Points on a hilly landscape, in no order, each with its height.
A ball rolls from a point to the lowest of its 6 nearest points, and stops where none of them is lower. Distance is the straight distance between rows; heights are no part of it.
lonek: [ 36  14 -62   3 -13 -24  42   0   5   9 -40  34   0  14  12  30  -8   8
 -13 -47 -19  -7 -39 -11  24  -5 -12 -30 -15   8  -3   6 -37]  h=401
baru: [-18  14 -25 -11 -18  26  -9 -31  31 -11  24 -14   2 -59  24   9   6 -30
   3  47   9  -5  57  -7 -47   5 -37  26 -29   0 -10 -34  21]  h=541
Dofif: [ 38  42  13  18   2   6  -7 -41 -67  66 -59  -6  19  15  34  20   5   3
 -57  -9  20 -35 -17 -14  58 -20 -30 -53 -59  10  35   7 -49]  h=261
zugi: [-33 -26  92  34  11  10 -64  -5 -24 -45 -17  11 -33 -39 -18  28  29  44
   8 -25  42  64 -34  38 -17  19  24  51  13 -31 -37  30 -22]  h=344
konos: [ 37  26 -61 -14  -4  -6 -16 -15 -23 -18  -2  27  -7 -27  51 -24 -35  -7
   4 -26  35 -36  -6 -65 -18 -55 -64 -33  -9 -14   2 -27 -28]  h=288
Liv: [ -1  24  79  19 -14  38 -78 -39 -41  28  -4 -29   0  39  13   5  20 -11
 -21  -4  42 -23 -14  43  22  30  19  25 -79 -13  37  11 -15]  h=604
fided: [-32  26  14 -16  35  18 -62  27 -43 -45 -54  17 -80 -26  44  31 -25  67
 -42 -60  19 -34 -78 -37  18 -81 -42 -24 -51 -23 -32   6 -33]  h=569
gotam: [-73   6 103 -14  49   6  38 -30  -8 -34  63 -23 -13 -77  18  -5 -26 -12
  13  14   6  43  65  40 -75   4  -1  83  20 -41   7 -43   3]  h=425
mipi: [ 45  40  -9   8  15 -29  32  -5 -63  54 -64  23  15  28   9  17  11   4
 -60 -36   9 -15 -13  -9  65 -39 -37 -56 -31  22  41  27 -58]  h=262
bisam: [-12 -12  61   1   0  14 -36   8 -38 -26 -14  -6  -9   8  -7  20  37  44
 -13 -40  27  43 -50  -2  14  77  65 -10 -12 -33 -15  36 -27]  h=316
Nov: [  6  -1 -14  -3   1   4  25   3  40 -11 -17  16  16  11 -11   6   7  -8
  41  -1 -17  32 -17   8 -36  43  17  11  -3 -27 -10  -4  19]  h=359
giko: [  6 -11  55  13  12  -3  33  -6  13  42  65 -54  20  52 -22 -27 -32 -33
  36  61  -6 -29  82  26   9  -8  26  31  47  16  -1  10  60]  h=315
Kepal: [ -7  24 -55 -25  -4   9  10  48   0 -38 -10  34 -35 -16  40  54 -36  70
 -12 -39 -36 -18 -35 -49   8 -60   4 -49 -12 -19 -76  34 -56]  h=480
zuge: [  7 -42   8   7   9 -17   7  39  10  36  29  -3  21  55 -23 -60  21 -40
  31  33 -12   1   7  21   8  18  40   9  54  10  33  -2  70]  h=213
Fusom: [ 49  11 -62 -15 -18  -9  -9 -49   4  18  24   4   4   3   9 -18 -23 -11
  11  22   6 -39  41 -35   8 -39 -67 -25   5  13  -2 -29 -10]  h=264
geru: [ 27  -1  20   8 -14  17   6  16 -22  18  23 -35  10  14 -11 -18   7 -52
  45   0  18  11  27  27   4  37  36  21   3  -6  30  11  20]  h=240
mumug: [-57  -4  31  12   5  31 -29 -26   8  -1  13 -15 -30 -84   8  14   8 -44
   2  33  23  23  19  30 -56  -4 -41  81 -36 -16 -25   0  -6]  h=319
labe: [ 32   7  12  22  -6  29  -1 -11 -23  44  47 -39   6  31 -15  -4 -11 -44
  41  33   4 -20  55  30   8   7   6  23   3  12  18  21  28]  h=364
giku: [-29  -8  69   4 -15  19 -56   5 -56 -10  19 -54   0   8  -4 -13  30 -12
  -3  -8  48   2   6  15  31  62  44  33 -37  -3  37  18 -16]  h=459
fase: [ 14 -22 -51 -12   6 -44  24   8  29   6 -31  69  18  97 -42 -30   6 -18
 -38 -14 -41  -6 -32  19  42 -61 -32 -34   7  62  30 -18   1]  h=343
neb: [ 39  26  -3  27 -22  46 -28 -27 -35  50 -16 -33  -2  21  -1  11   1 -35
   3   0  13 -21  12  24   9   9  -1  16 -55  22  12  23 -23]  h=388
Zivot: [  6  -3 -64 -15  -1 -21  -7  -5  63 -23 -12  30  32 -10  22 -31 -22  32
 -19  14  10 -32  -9 -35  -2 -31 -31 -41  30  14  13 -62  20]  h=624
Detut: [ -8 -35  19  -5  18 -32  20  51   3  10  44 -23  10  38 -11 -59  35 -22
  48  29 -18  18   3 -20   7  28  49  18  66   2  24  -8  57]  h=225
lito: [  7   2  23  29 -21  36 -15   6 -13   7 -29  10 -21 -24   0  21  15 -16
  20 -26   8  31 -18   5 -24  46  10   9 -34 -26 -14  24 -22]  h=415
Timo: [ 15  13 -54   1 -13  10  14  10  23 -24 -34  36 -11 -30  19  48  -8  29
  -8 -28 -17   1 -48 -27   3 -10  -4 -22 -21 -17 -41   9 -27]  h=469
Bot: [ 10  17 -42 -15 -27  17 -34 -11  -1 -18  -3  -6 -24 -66  38   1  -1 -26
   4   5  32 -19   0 -48 -14 -35 -54  -5 -41   1  -7 -25  -6]  h=498
Ret: [ 15   0 -54 -15 -10 -12  47  12  37 -10 -29  42   2  34  -1  32 -25  44
  -1 -42 -47  14 -59   5  -1   6  -2 -26   6 -22 -58   8 -12]  h=404
Vigan: [-41 -16  41  16  -5  32 -41   0  -2 -29 -22   4 -32 -67  -7  35  11  -6
  11  -6  15  47 -11  16 -58  39 -23  44 -22 -32 -32  20 -10]  h=332
gerof: [ 23 -11  -2   8 -14  -3  15  33 -14  18  11 -12   7  39 -15 -27  18 -35
  40   2  -5  27  12  10   9  37  37  11  19  -1  36   9  33]  h=193
bope: [-15  -2  49 -13  -8  -6 -33  24 -56 -18  -8 -30   8   8  -4   0  53  23
 -22 -46  32  24 -21  -7  38  69  69  -7 -13 -19  25  31 -12]  h=314
ner: [  2  29  -8 -14 -19 -21   9  54 -39   0 -28  -3  -2  44 -13  21  23  39
 -28 -53  -2  21 -48 -11  40  47  90 -31  15 -36  10  40  -4]  h=282
pek: [-16 -13  15   4 -11  27  12 -15  18 -13   4  -2   5 -52 -10   4  12 -30
  29  25   0  17  19   8 -68  30 -13  42 -20 -21 -14  -3  11]  h=403
zubol: [  7   3 -63 -12  -6   6  25  10  68 -32 -25  38  20   2   2  36  -7  50
   7   1 -49   8 -45 -10 -38   9  13 -21  18 -22 -56  -4  14]  h=468
Vikup: [-14   8  30   3   3  44   5 -43   4  15  42 -41  -3 -27   1  -6 -12 -55
  30  43  13  -2  55  32 -40  30 -18  59 -31  -3 -15  10   9]  h=368
sesu: [ -3   7  28  -7 -29 -20 -30  73 -57  -8  16 -37  10  18  -1  18  58 -17
 -18 -26  20  20  -3 -32  39  57  70  -9  -2 -11  50  47  -3]  h=294
nolur: [ 39  11 -14  12 -17 -25   8  53  -5  37 -15  33  -9  79 -37 -21  34 -29
 -11 -23 -16   2 -36  29  28 -20  41 -30  44   8  72  26   3]  h=195
Kas: [ 59   0 -49  -7  -5 -32  -5 -20 -11  33  -6  11  15  46 -28 -11  -8 -31
 -15   2 -17 -25  33   4  37 -42 -45 -35  -9  54  33 -12 -24]  h=318
tabar: [ 12  -6   4  -3   1  -6  -7  35 -32 -25 -14 -14  -1  14  -8   1  24   5
  26 -42  -2  44 -28 -18  10  73  63 -15   8 -25   9  26   7]  h=238
desod: [ -1 -49   1   8   2 -10 -24   2  33  45  30  24  18  55 -61 -49   8 -36
 -13  41 -21 -34  30  36   8 -35   5 -11  31  59  11  -6  52]  h=536
nobor: [ -9 -17  10  -3  10  -3  27  -9  56  35  -6   5  49   2   0 -25  -9  -3
   2  75 -12  -6  28  22 -29  27  -1  15  23  15   6 -56  50]  h=234
Sife: [ 30 -14 -57   1   5 -10 -28 -40  33  27  21   3   8  32 -21 -38 -18  -1
 -17  47  -7 -54  66  -3  16 -44 -41 -41  17  56  12 -53   3]  h=342
zekid: [ 14  21 -24   1 -12  20  38  21   7  -6 -15  35  -9  29  -7  44  -8  45
   0 -45 -41  30 -62   9   6  25  57 -28  -6 -33 -52  43 -33]  h=366
pulo: [-14   9 -20  -1  -7  26 -29 -11   7 -18 -35   5 -20 -47  12  40  10 -15
   9 -11   9   6 -19 -10 -31   3 -26   2 -45 -19 -26   2 -26]  h=528
Rogor: [ 18 -21 -59  -8  -4  -8 -24 -36  50  13  11  19  48  15  -8 -42 -21   1
 -19  43   5 -39  25 -12   8 -27 -41 -30  18  48  17 -71  28]  h=400
ser: [ 49  24 -54  -4  -6 -46  21  -4 -14   9 -42  31  12  41   1 -12   7 -13
 -23 -25 -19  -9 -11  -7  53 -39 -54 -46  -1  47  30   5 -30]  h=357
teli: [-15 -17  36   3   1  10   5  -1   3 -50   9   9  -8 -39 -15  20   7  12
  44 -27  -1  52 -23  -6 -54  52  25  14  10 -46 -50  36  -5]  h=375
mubo: [ -8  34 -16  -5  22  21 -33   6 -35 -24 -41  12 -59 -36  55   6 -14  31
 -28 -40  37 -27 -65 -60  15 -57 -45 -37 -47 -25 -29  -2 -47]  h=463
kis: [ 25  13 -49  -7  -6   8 -24 -45  28  19  41 -16  18 -20  11 -21 -30   3
   1  60   9 -56  66 -22 -10 -33 -45 -12  19  25   6 -57  20]  h=60
zole: [ 41   4 -34  10   2 -36  28  29   1  27 -37  51   4  88 -41 -14  21 -23
 -47 -19 -37   0 -34  34  49 -56  -9 -55  22  42  54  12 -10]  h=239
Kone: [-22 -62   9  10  26 -19  20  23  46  35   1  27  41  40 -31 -55  11 -15
  -7  43 -10   2 -11   7 -25  33  31   1  57  22  17 -27  59]  h=269
Maruv: [ 12  21 -80 -25  -7 -23  38  27  41 -31  -6  38   7   9  30  25 -23  69
 -12 -32 -36 -24 -44 -43  14 -47 -18 -41  11   4 -53  -8 -34]  h=518
kefib: [ 35 -18 -40   5 -22  -5   4 -17  21  38   6   1  15  45 -31 -21  -6 -32
  10  32 -20 -22  47  24  12 -10 -23 -12   4  44  17 -17  21]  h=345
belok: [ 43   3 -28  16 -23 -14   7  16  -7  45 -11  23  16  54 -31  -4  16 -32
  26  -5 -18   6  -3  27  19  -7   5 -21   4  35  36   8   7]  h=81
Gira: [ 40  26  14  14 -21  -7 -21  23 -61  55 -22  -5   2  45  -6  -1  18 -37
 -25 -18  22 -14   3  13  43 -11  42 -29 -14  -3  58  42 -18]  h=295
beg: [-16  14 -49 -19  -4   8   5  -5  64 -38 -21  14  19 -58  19  15  -8  23
  -4  37 -13  -4  14 -30 -51  -8 -23 -11  15 -21 -11 -42  35]  h=612
ror: [-22   4  59  32  -8  32 -84 -19   7 -16 -31   2 -46 -33  11  27  33  14
 -32   3  27  27 -49  33  -8  -2 -16  52 -51 -16 -11   2 -33]  h=100
gurob: [ 24  34 -42 -14  12 -15  55  25 -22  -8 -43  36  -4  -8  54  35 -26  58
 -38 -60  -2 -11 -60 -32  49 -38 -36 -58 -13  -2 -17  20 -81]  h=273
vori: [  0   3   1   7 -15  21   0  13  34 -32 -42  19  -6 -30 -10  51   9  14
  10 -29 -20  27 -36  -3 -38  22   2   8 -22 -29 -47  26 -21]  h=473
nuvi: [ 29   9 -75 -12 -18 -24  24   0  43 -20 -37  36  21  11   7   4 -18  29
   1 -24 -27 -16 -40 -23  11 -25 -41 -29   0   5 -14 -19  -7]  h=452
buge: [-27 -12  79  25  -2  29 -57  -2 -25 -32  -2 -23 -29 -26 -11   6  35  -1
   4 -25  43  35 -22  30  -6  50  17  35 -28 -28 -11  13 -18]  h=336
savev: [-43 -34  27  -1  34  -4  41   1  54  11 -15   5  46  -4 -10 -36   6  23
  26  43 -28  20  -9   4 -47  48  36  11  47 -24   6 -47  50]  h=218
Vola: [-24 -37  60 -16  12 -19  34   6 -27 -47  43 -50  12 -44  -1 -22  27  -9
  52  -8  -7  47  25 -10  -9  57  40  32  17  -1  10  -2   9]  h=202
tegem: [-44   8 -23 -21 -15   7 -57   1  12 -44 -33  15 -39 -79  10  41 -13   5
  -6   6  17   7   1 -33 -38 -23 -38   6 -25 -22 -37   4  17]  h=692
Der: [-17 -26  46 -14  24   2  40   5  11 -33  22 -16  19 -10  -6 -30  15   0
  61   3 -31  38  11  -5 -56  65  37  19  37 -24   6 -19  48]  h=127
giz: [-24 -19 -57 -12   2 -42  21   7  69 -14 -32  60  42  56 -10 -21  -7  29
 -51 -19 -21 -27 -54   2  37 -41 -15 -31  30  35 -13 -27   9]  h=497
tefe: [ 27   9 -39   2 -20 -17  48  39  -5  12 -49  34   3  61 -15  25   8  17
 -12 -52 -31  34 -60  17  32  20  32 -21   5 -15  -1  14 -10]  h=320
Buso: [ -6  16  44   8 -22  35 -39   7 -16 -13 -57  20 -35 -25  10  59   2  43
 -46 -30  10   3 -72  11   4   5  -4  -7 -57 -23 -29  14 -42]  h=442
Lun: [ 24  23 -16   8 -25  17  14  11  -6  17 -54  27  -2 -10   6  53   3  19
 -21 -42  11   7 -59  -9   5  18  -8 -32 -38 -30 -22  19 -48]  h=398
Fogak: [ 50  36 -52   6   8 -17 -13 -46 -48  29  -4  -1 -10  -9  50 -16 -21  -8
  -6 -36  30 -27  -9 -41  25 -49 -71 -41 -11  12  22 -11 -57]  h=45
Sivuf: [-30 -21  59  -9  12  -3 -14  -6 -42 -61  11 -12  -3 -29 -20  24  26  59
  29 -38  -1  68 -35 -14   2  65  63  -4  36 -34 -50  58 -35]  h=396
vavag: [-35 -20 -71 -16   4  -9   5  16  90 -31 -25  47  45  -2   9  -6 -28  76
 -27  23 -22 -35 -37 -33  -8  -9  -3 -31  55   1 -13 -55   4]  h=636
Vemis: [ 15  20  28  18 -24  40 -43 -26 -16  16 -43  -9 -17 -15  16  19  21 -11
 -13 -10  36  -1 -30  19  17  23  -7  -5 -65  -9  -1  10 -25]  h=453
sul: [-25  -7  71 -12  31   6  48 -35 -34 -10  92 -78  -1 -18   5 -13 -24 -55
  47  10  19  13  68  15  24  34  19  66  10  -4  -3  23  18]  h=64
nozep: [ 43   9 -62  -3 -25  -3 -16 -43  19  28  25  -8  22   6  -4  -7 -22 -13
   9  59  -4 -41  55   2   6 -22 -44  -8  -6  30  11 -42  25]  h=130
tarog: [ 32  34  -7   2  22 -15  22  -4 -40  27 -46  12   4  -9  65  13   0  34
 -55 -31  27 -20 -42 -35  65 -34 -57 -64 -42   9   3  11 -70]  h=203
Paze: [-58  23 -31 -18   0  20 -44  -8   7 -54  -6   7 -40 -94  22  11 -19 -13
 -12  23  30  -8  43 -35 -59 -39 -29  15 -16 -16  -6 -14  23]  h=709
gagog: [-50 -35 -42   3  11 -10  11  -7  81   8 -30  57  52   6  -6 -33  -8  34
 -38  33  -6 -18 -23  -8  -2   6  -5 -27  44  22  -3 -52  35]  h=625
bute: [-29  42 -52 -25   2   9 -36  14  30 -33  -1   3 -13 -69  27 -12 -42  26
   0  50  41 -24  43 -56 -38 -42 -25 -13  32 -17  33 -64  46]  h=729
rog: [ 60   6 -66   2  17 -15 -24 -42  -4  40  61 -23  -2  33 -12 -23 -33  11
  -7  26  -5 -80  89 -15  22 -54 -53 -15   7  48   6 -31  -1]  h=260
Dunu: [-41 -30  79 -20  20  -9  35 -31   4 -66  19 -18  10 -48 -17  -7  10  23
  56   6 -23  63  13  -2 -73  34  42  33  54 -33 -14  -9  19]  h=210
gedar: [  5  24 -48 -11   0  -8  15  25  -8 -34 -18  23 -34 -35  52  32 -30  44
 -16 -50  -1 -21 -59 -53  10 -43 -30 -41 -20 -11 -38  10 -53]  h=369
dal: [-10  22 -29 -19 -18  10   1  25   4 -31 -19  38 -30 -31   8  75 -20  58
 -10 -31 -39  -2 -54 -19 -15 -38   1 -29 -21 -19 -84  43 -47]  h=553
Fonin: [-11 -17  57  13  -7  11 -20  16 -45 -26   1 -30  -6 -21  -4   7  27  -2
  29 -45  28  43  -9   4   6  78  39  23 -19 -25  12  21 -13]  h=311
Zupo: [-55 -31 102 -44  45 -13  63 -25 -13 -57  61 -34  15 -53  20 -23  -7  20
  26   7 -23  37  37   5 -52  30  49  22  36 -19  18 -67  23]  h=299
tidam: [-50 -61 -22   6   5  -5 -15   5  33  22  -6  74  32  73 -69 -57   8 -32
 -73  27 -17 -17  -4  10   2 -63   1 -39  24  56  16   1  15]  h=306
koli: [-15 -13  49  -6   7  10  30 -17 -27   3  48 -52   2  -6   2 -26  -6 -36
  49   5  18  29  45  30 -13  50  23  44   4  -4  16   6  25]  h=173
Kopul: [ 30 -15   3  34   5   2  -9 -14  28  62  46 -39   2  53 -46  -5 -27 -31
  18  48 -20 -46  95  46  11 -24   0  10  31  36   3  11  52]  h=508
pataf: [-34 -38  57   5  35 -30  27  36  -1  43  82 -44  16  29 -22 -78  21 -21
   9  71 -15 -29  43   8   9 -14  47   5  84  47  24   1  78]  h=270
kunub: [-19   9  92  30  -2  18 -86 -11 -11 -36 -17  -6 -33   0   9  19  48  43
 -24 -14  39  22 -45  57   4  25   1  62 -24 -42   8 -20 -29]  h=328
kem: [ -4 -33  52 -23  20 -43  38  34  -6  15  79 -63   7  14   6 -42  27 -24
  40  46 -33 -17  48 -11  40   8  46  37  56  27  31   9  73]  h=233
fepip: [  1  -1 -44 -14  -8 -10  -3 -17  60  -6 -17  23  34 -27  20  -5 -10  13
  -3  48  -6 -15   8 -22 -27  -3 -32 -24  22  10  10 -66  37]  h=464
vod: [ 19 -23 -35   9  -7 -23  26  13  51  19 -31  42  41  30 -29 -24   8 -18
   2  16 -21   1 -11  21 -11   8  -4 -17  18  19   7 -32  40]  h=246
Goto: [-26 -57   9  23   8  -9 -20  19  26  48  33  40  11  79 -56 -64  23 -52
 -30  45 -11 -17   9  28  -1 -46  30  -8  71  49  29  -4  45]  h=402
zusud: [-27  18  38  -6  12  21  41 -26  24  -2  26 -17  22 -56  -1 -11 -14 -25
  31  55  -4   8  55  26 -55  31  -9  46   5  -7   8 -37  35]  h=387
pava: [ 26  33 -39   0   1  -7  57  27  -2  11 -49  25   0   7  22  54 -13  58
 -32 -60 -25  12 -61   7  33 -13  11 -52 -29 -21 -31  22 -60]  h=335
ven: [ -94   11   62   -7   39   13   10  -36    7  -18   39   -2  -24 -100
   -3   20  -21  -24  -16   52    3   26   81   36  -79  -17  -25   89
  -10  -16   -2  -27   13]  h=457
Voven: [ 27  15 -13  -5 -23 -32   3  71 -31  12  -2  -8  -7  41 -19  -9  45 -10
   3 -22  -5  31 -35 -21  30  25  70 -17  43 -11  63  32  23]  h=241
supiz: [ 15 -24  -6   8  -6  -2  17   1  32  34  14   4  35  31 -23 -37  -7 -35
  32  51 -21  -8  39  23 -19  16  -5  14   6  18   6 -30  54]  h=68
Zit: [ 46  25 -38  14 -23  -4   2 -27 -31  34 -41   1   5   9  18  10   4 -20
 -12 -15   9 -21 -10  -7  31   3 -21 -24 -48  22  25   0 -40]  h=236
fus: [-10  17 -52 -30  -7  12 -29  -2  25 -34   7   4 -11 -68  32  -2 -18  -5
   7  36  31 -25  31 -49 -42 -33 -42  -7   3 -21   6 -38  21]  h=635
Zelu: [-59 -77 -30   9   1  -7 -10 -15  40  27 -10  48  47  50 -51 -65  -9 -11
 -76  31  15 -26   2  -4  18 -45   4 -43  22  68  20 -30   8]  h=27
dati: [-17  24 -39  -8   9  -4 -37  18 -24 -37 -29  17 -57 -42  47 -10 -36  21
  -4 -52  42 -15 -43 -66 -23 -70 -33 -22 -25 -33 -37  -5 -20]  h=561
Sogil: [  5   6  38  27 -23  35 -46 -11 -38  29 -12 -34  -9  12   0   7  19 -26
 -10 -16  34   8  -7  23  16  39  25   1 -48 -16  31  27 -19]  h=451
Zofen: [  1   2  43   8  14  27  22 -35 -13  28  72 -70  -3  -5  -5  -3 -39 -45
  43  33  20   1  77  30   2  24  13  65 -16 -18  -5  34  18]  h=242
dosiz: [ 61  26 -41  21   2   1 -19 -38 -56  64  -3 -14  -7  30  14   3 -11 -19
 -13 -14   2 -50  34 -18  40 -43 -42 -43 -33  42  16   7 -46]  h=192
sokud: [-27 -15  62  -3  12  16  27 -36  -2 -19  57 -29  12 -35   7 -11  -5 -36
  44  19  17  18  50  38 -45  50  -1  64  -3 -31  -2  -4  17]  h=257
kek: [ 52 -15 -47  -3  13 -25 -17 -14  15  22   9  22  12  66 -42 -38  -8 -12
 -13  12 -33 -42  45   7  32 -54 -50 -33   1  67  37 -18   0]  h=483
giba: [ 21  38 -55 -14  -5  -8  77  31  14   4 -19  36  -1  47  23  51 -19  80
 -21 -49 -64  -4 -46   8  24 -24   4 -41   2  -7 -49  12 -65]  h=399
Vev: [-29 -39  52 -21  31 -24  45  18   3   4  33 -41  30  18  -2 -54  14  -8
  43  35 -22   8  32  -6 -17  43  36  21  48 -16  27 -37  79]  h=189
simuk: [ 22  -1 -16   3  -5  15  -2 -31  33  32  15 -19  19   6   1   0  -8 -27
  27  56  -9 -26  59  17  -9  15 -17  16 -12   7  -4 -19  27]  h=275
pepip: [-63 -28  91  12  29  24  -1 -46 -16 -11  89 -33 -34 -65   5 -24 -11 -29
   6  14  43  44  39  43 -21  16 -13 101 -13 -28 -13   5 -19]  h=381
kema: [-12 -24  53  -6  19  -3  49  -1  21  23  52 -31  34  12  -3 -42  -8 -27
  30  51 -13   4  51  21 -22  30  32  22  44   9  17 -21  69]  h=219
bor: [ 24  42 -29   2 -14 -25  56  64 -34  37 -59  33   5  73 -19  17   9   7
 -52 -57 -20  11 -55  24  55 -27  41 -36  13 -11  32  27 -29]  h=271
vobit: [ 14  24  14   2  -8  24 -40 -20 -23  -2 -54 -10 -26 -26  43  30  24  15
 -39 -23  33 -22 -64 -13  13 -18 -37 -14 -78   3   7   6 -62]  h=325
Penaf: [ 44  27 -67  -5  -8 -29  14 -11  -3 -17 -24  27   7   4  22 -12 -22   8
  -2 -33  16 -32 -26 -48  18 -32 -56 -43  -3  11   9 -26 -32]  h=285
tun: [  1  -1  51   2   8 -11  29  -5 -42   7  91 -99  -4  10  -1 -12 -25 -42
  38  24  -4 -13  66  -9  39  15  37  53  22  10  16  47  35]  h=194
Pur: [ -2   2  37  10 -13  27 -32   8 -11 -17 -33  23 -26 -19 -16  64  10  63
 -15 -42   2  20 -71  22 -10  35  31 -13 -23 -32 -61  44 -47]  h=426
Neka: [ 46  -3 -41  19  -8  -4 -19 -37  15  50  36 -40   8  47 -29   0 -33 -11
  12  37  -8 -56  87  26  15 -29 -35  -5  -6  44   4  -1  13]  h=362
nez: [-19 -18  61  17  -5  30 -10 -13 -42   7  54 -67  -6  -6   6  -8  -4 -42
  37   8  49  13  47  32   9  41  26  59 -24  -5  20  35 -12]  h=287
Nesul: [-36  -9  35   5  14  10  26 -18  29 -42 -12   9   4 -72  -8  20   6   0
  39  27 -19  41  28  11 -85  31   7  25  25 -31 -12 -13  29]  h=363
finiz: [ -8  -3  76  24  -6  43 -59 -30 -51  29  35 -79  -6  17   9   3   6 -26
  10   5  55 -12  24  26  42  33  41  59 -46   4  26  29 -22]  h=545
Rir: [-66 -13  76  14  17   1 -23 -21   3 -29  18   5 -18 -85  -9   9  -2  -7
  11   5  11  56  34  24 -70  10 -14  81   7 -38 -22  -1  -4]  h=72
romug: [-42   6  -3  -3  -7  19 -65   1 -10 -41 -44  12 -54 -59  15  50  -2  13
 -25 -23  19   2 -37 -30  -8 -36 -34  16 -44 -19 -55  18 -18]  h=656
Lefug: [-35   0  25  -1  -9  12 -79   0 -14 -40 -56  16 -74 -50   9  70  -1  67
 -51 -21   5   3 -67   0  16 -55 -22   8 -39  -5 -67  25 -19]  h=565
rilof: [-18  32 -59 -25   6   2 -23  24   7 -62 -11  25 -26 -56  44  30 -39  30
 -18 -38  12 -28 -28 -68 -31 -59 -25 -30   6 -32 -40 -11  -4]  h=544
Gomu: [ 14  39 -46 -20   7 -40  91  41   6   3 -42  36   2  57  12  26  -8  65
 -65 -61 -38   5 -48  13  75 -40 -17 -41   8  31 -13  19 -72]  h=361
naten: [ 32  36 -19  -8  16 -49  60  50 -14  18 -48  77   1  91 -27   3  22   3
 -72 -40 -32   4 -45  27  72 -63 -13 -40  29  40  49  35 -38]  h=317
gen: [-37 -38  78  -2  17  -9  15 -14 -30 -56  35 -18  -1 -60 -14  -8  23  -5
  36 -10   6  60  30  14 -56  40  24  52  27 -22 -18   1  -5]  h=272
gadek: [ 11 -15  39 -11  -2  -9   9  30 -43   4  70 -79   3  10 -10 -27  26 -40
  41  15   0  -4  53  -9  36  24  44  36  27  19  38  46  31]  h=263
let: [ 13  19  15  31  -2  30  27 -53  12  47  64 -65   6  18 -16   7 -53 -29
  34  55   4 -36  91  23  -3   6 -11  49 -11  -5 -26  37  31]  h=409
vaf: [ 37  -4 -67 -13  -7 -39  11 -20  43  -5 -13  42  25  21   9 -34  -2   9
 -14 -11 -15 -27 -11 -15  23 -34 -52 -35  17  31   3 -47   5]  h=523
Pufi: [ 17 -18   8  -7  -3 -33 -11  53 -17  16  62 -39  -9  46 -25 -58  37 -41
  36  41 -22  -1   3  -2  28   1  44   4  79  39  57  18  52]  h=252
Nopo: [ 22  19 -27   7 -19  37 -12 -33  -9  33   5 -24  -7  -6   9  12 -14 -46
  25  24  17 -11  35  14 -17   8 -21  33 -46   3  -6   6  -4]  h=454
nim: [ 35   4 -32  12  -5  -4  44  27  22   4 -28  26   3  40 -22  19   4   8
  15 -36 -27  33 -47   3   5  33  42 -10   7 -21 -24  21  13]  h=348
maf: [-37   0   0   5  -3  19 -49   8  11 -43 -29  21 -51 -45   9  60   0  33
 -13 -23 -13  16 -50  -7 -28 -19  -4  -3 -30 -20 -67  29 -16]  h=579
Zare: [ -2 -28  15  -5  12 -23  18  39 -27 -32  13 -39   4   3  -4 -26  34 -19
  50 -13  -6  47   5 -15   3  65  51  10  33  -6  24  20  27]  h=196

Call two points neighbours if one is among the 6 nearest of the other. Go from one point of each pair to the other, from neighbour to neighbour, staying as low as possible. Name the highest point that can't be avoided.
Fogak / sul | simuk
sul / belok | Vola
belok / supiz | zuge
supiz / Rir | gen
Fogak / kis | Fusom
belok / Der | Zare

For each start below, name the point where the ball stops.
Lun | Fogak
pulo | Der
giba | Fogak
zekid | belok
Maruv | Fogak
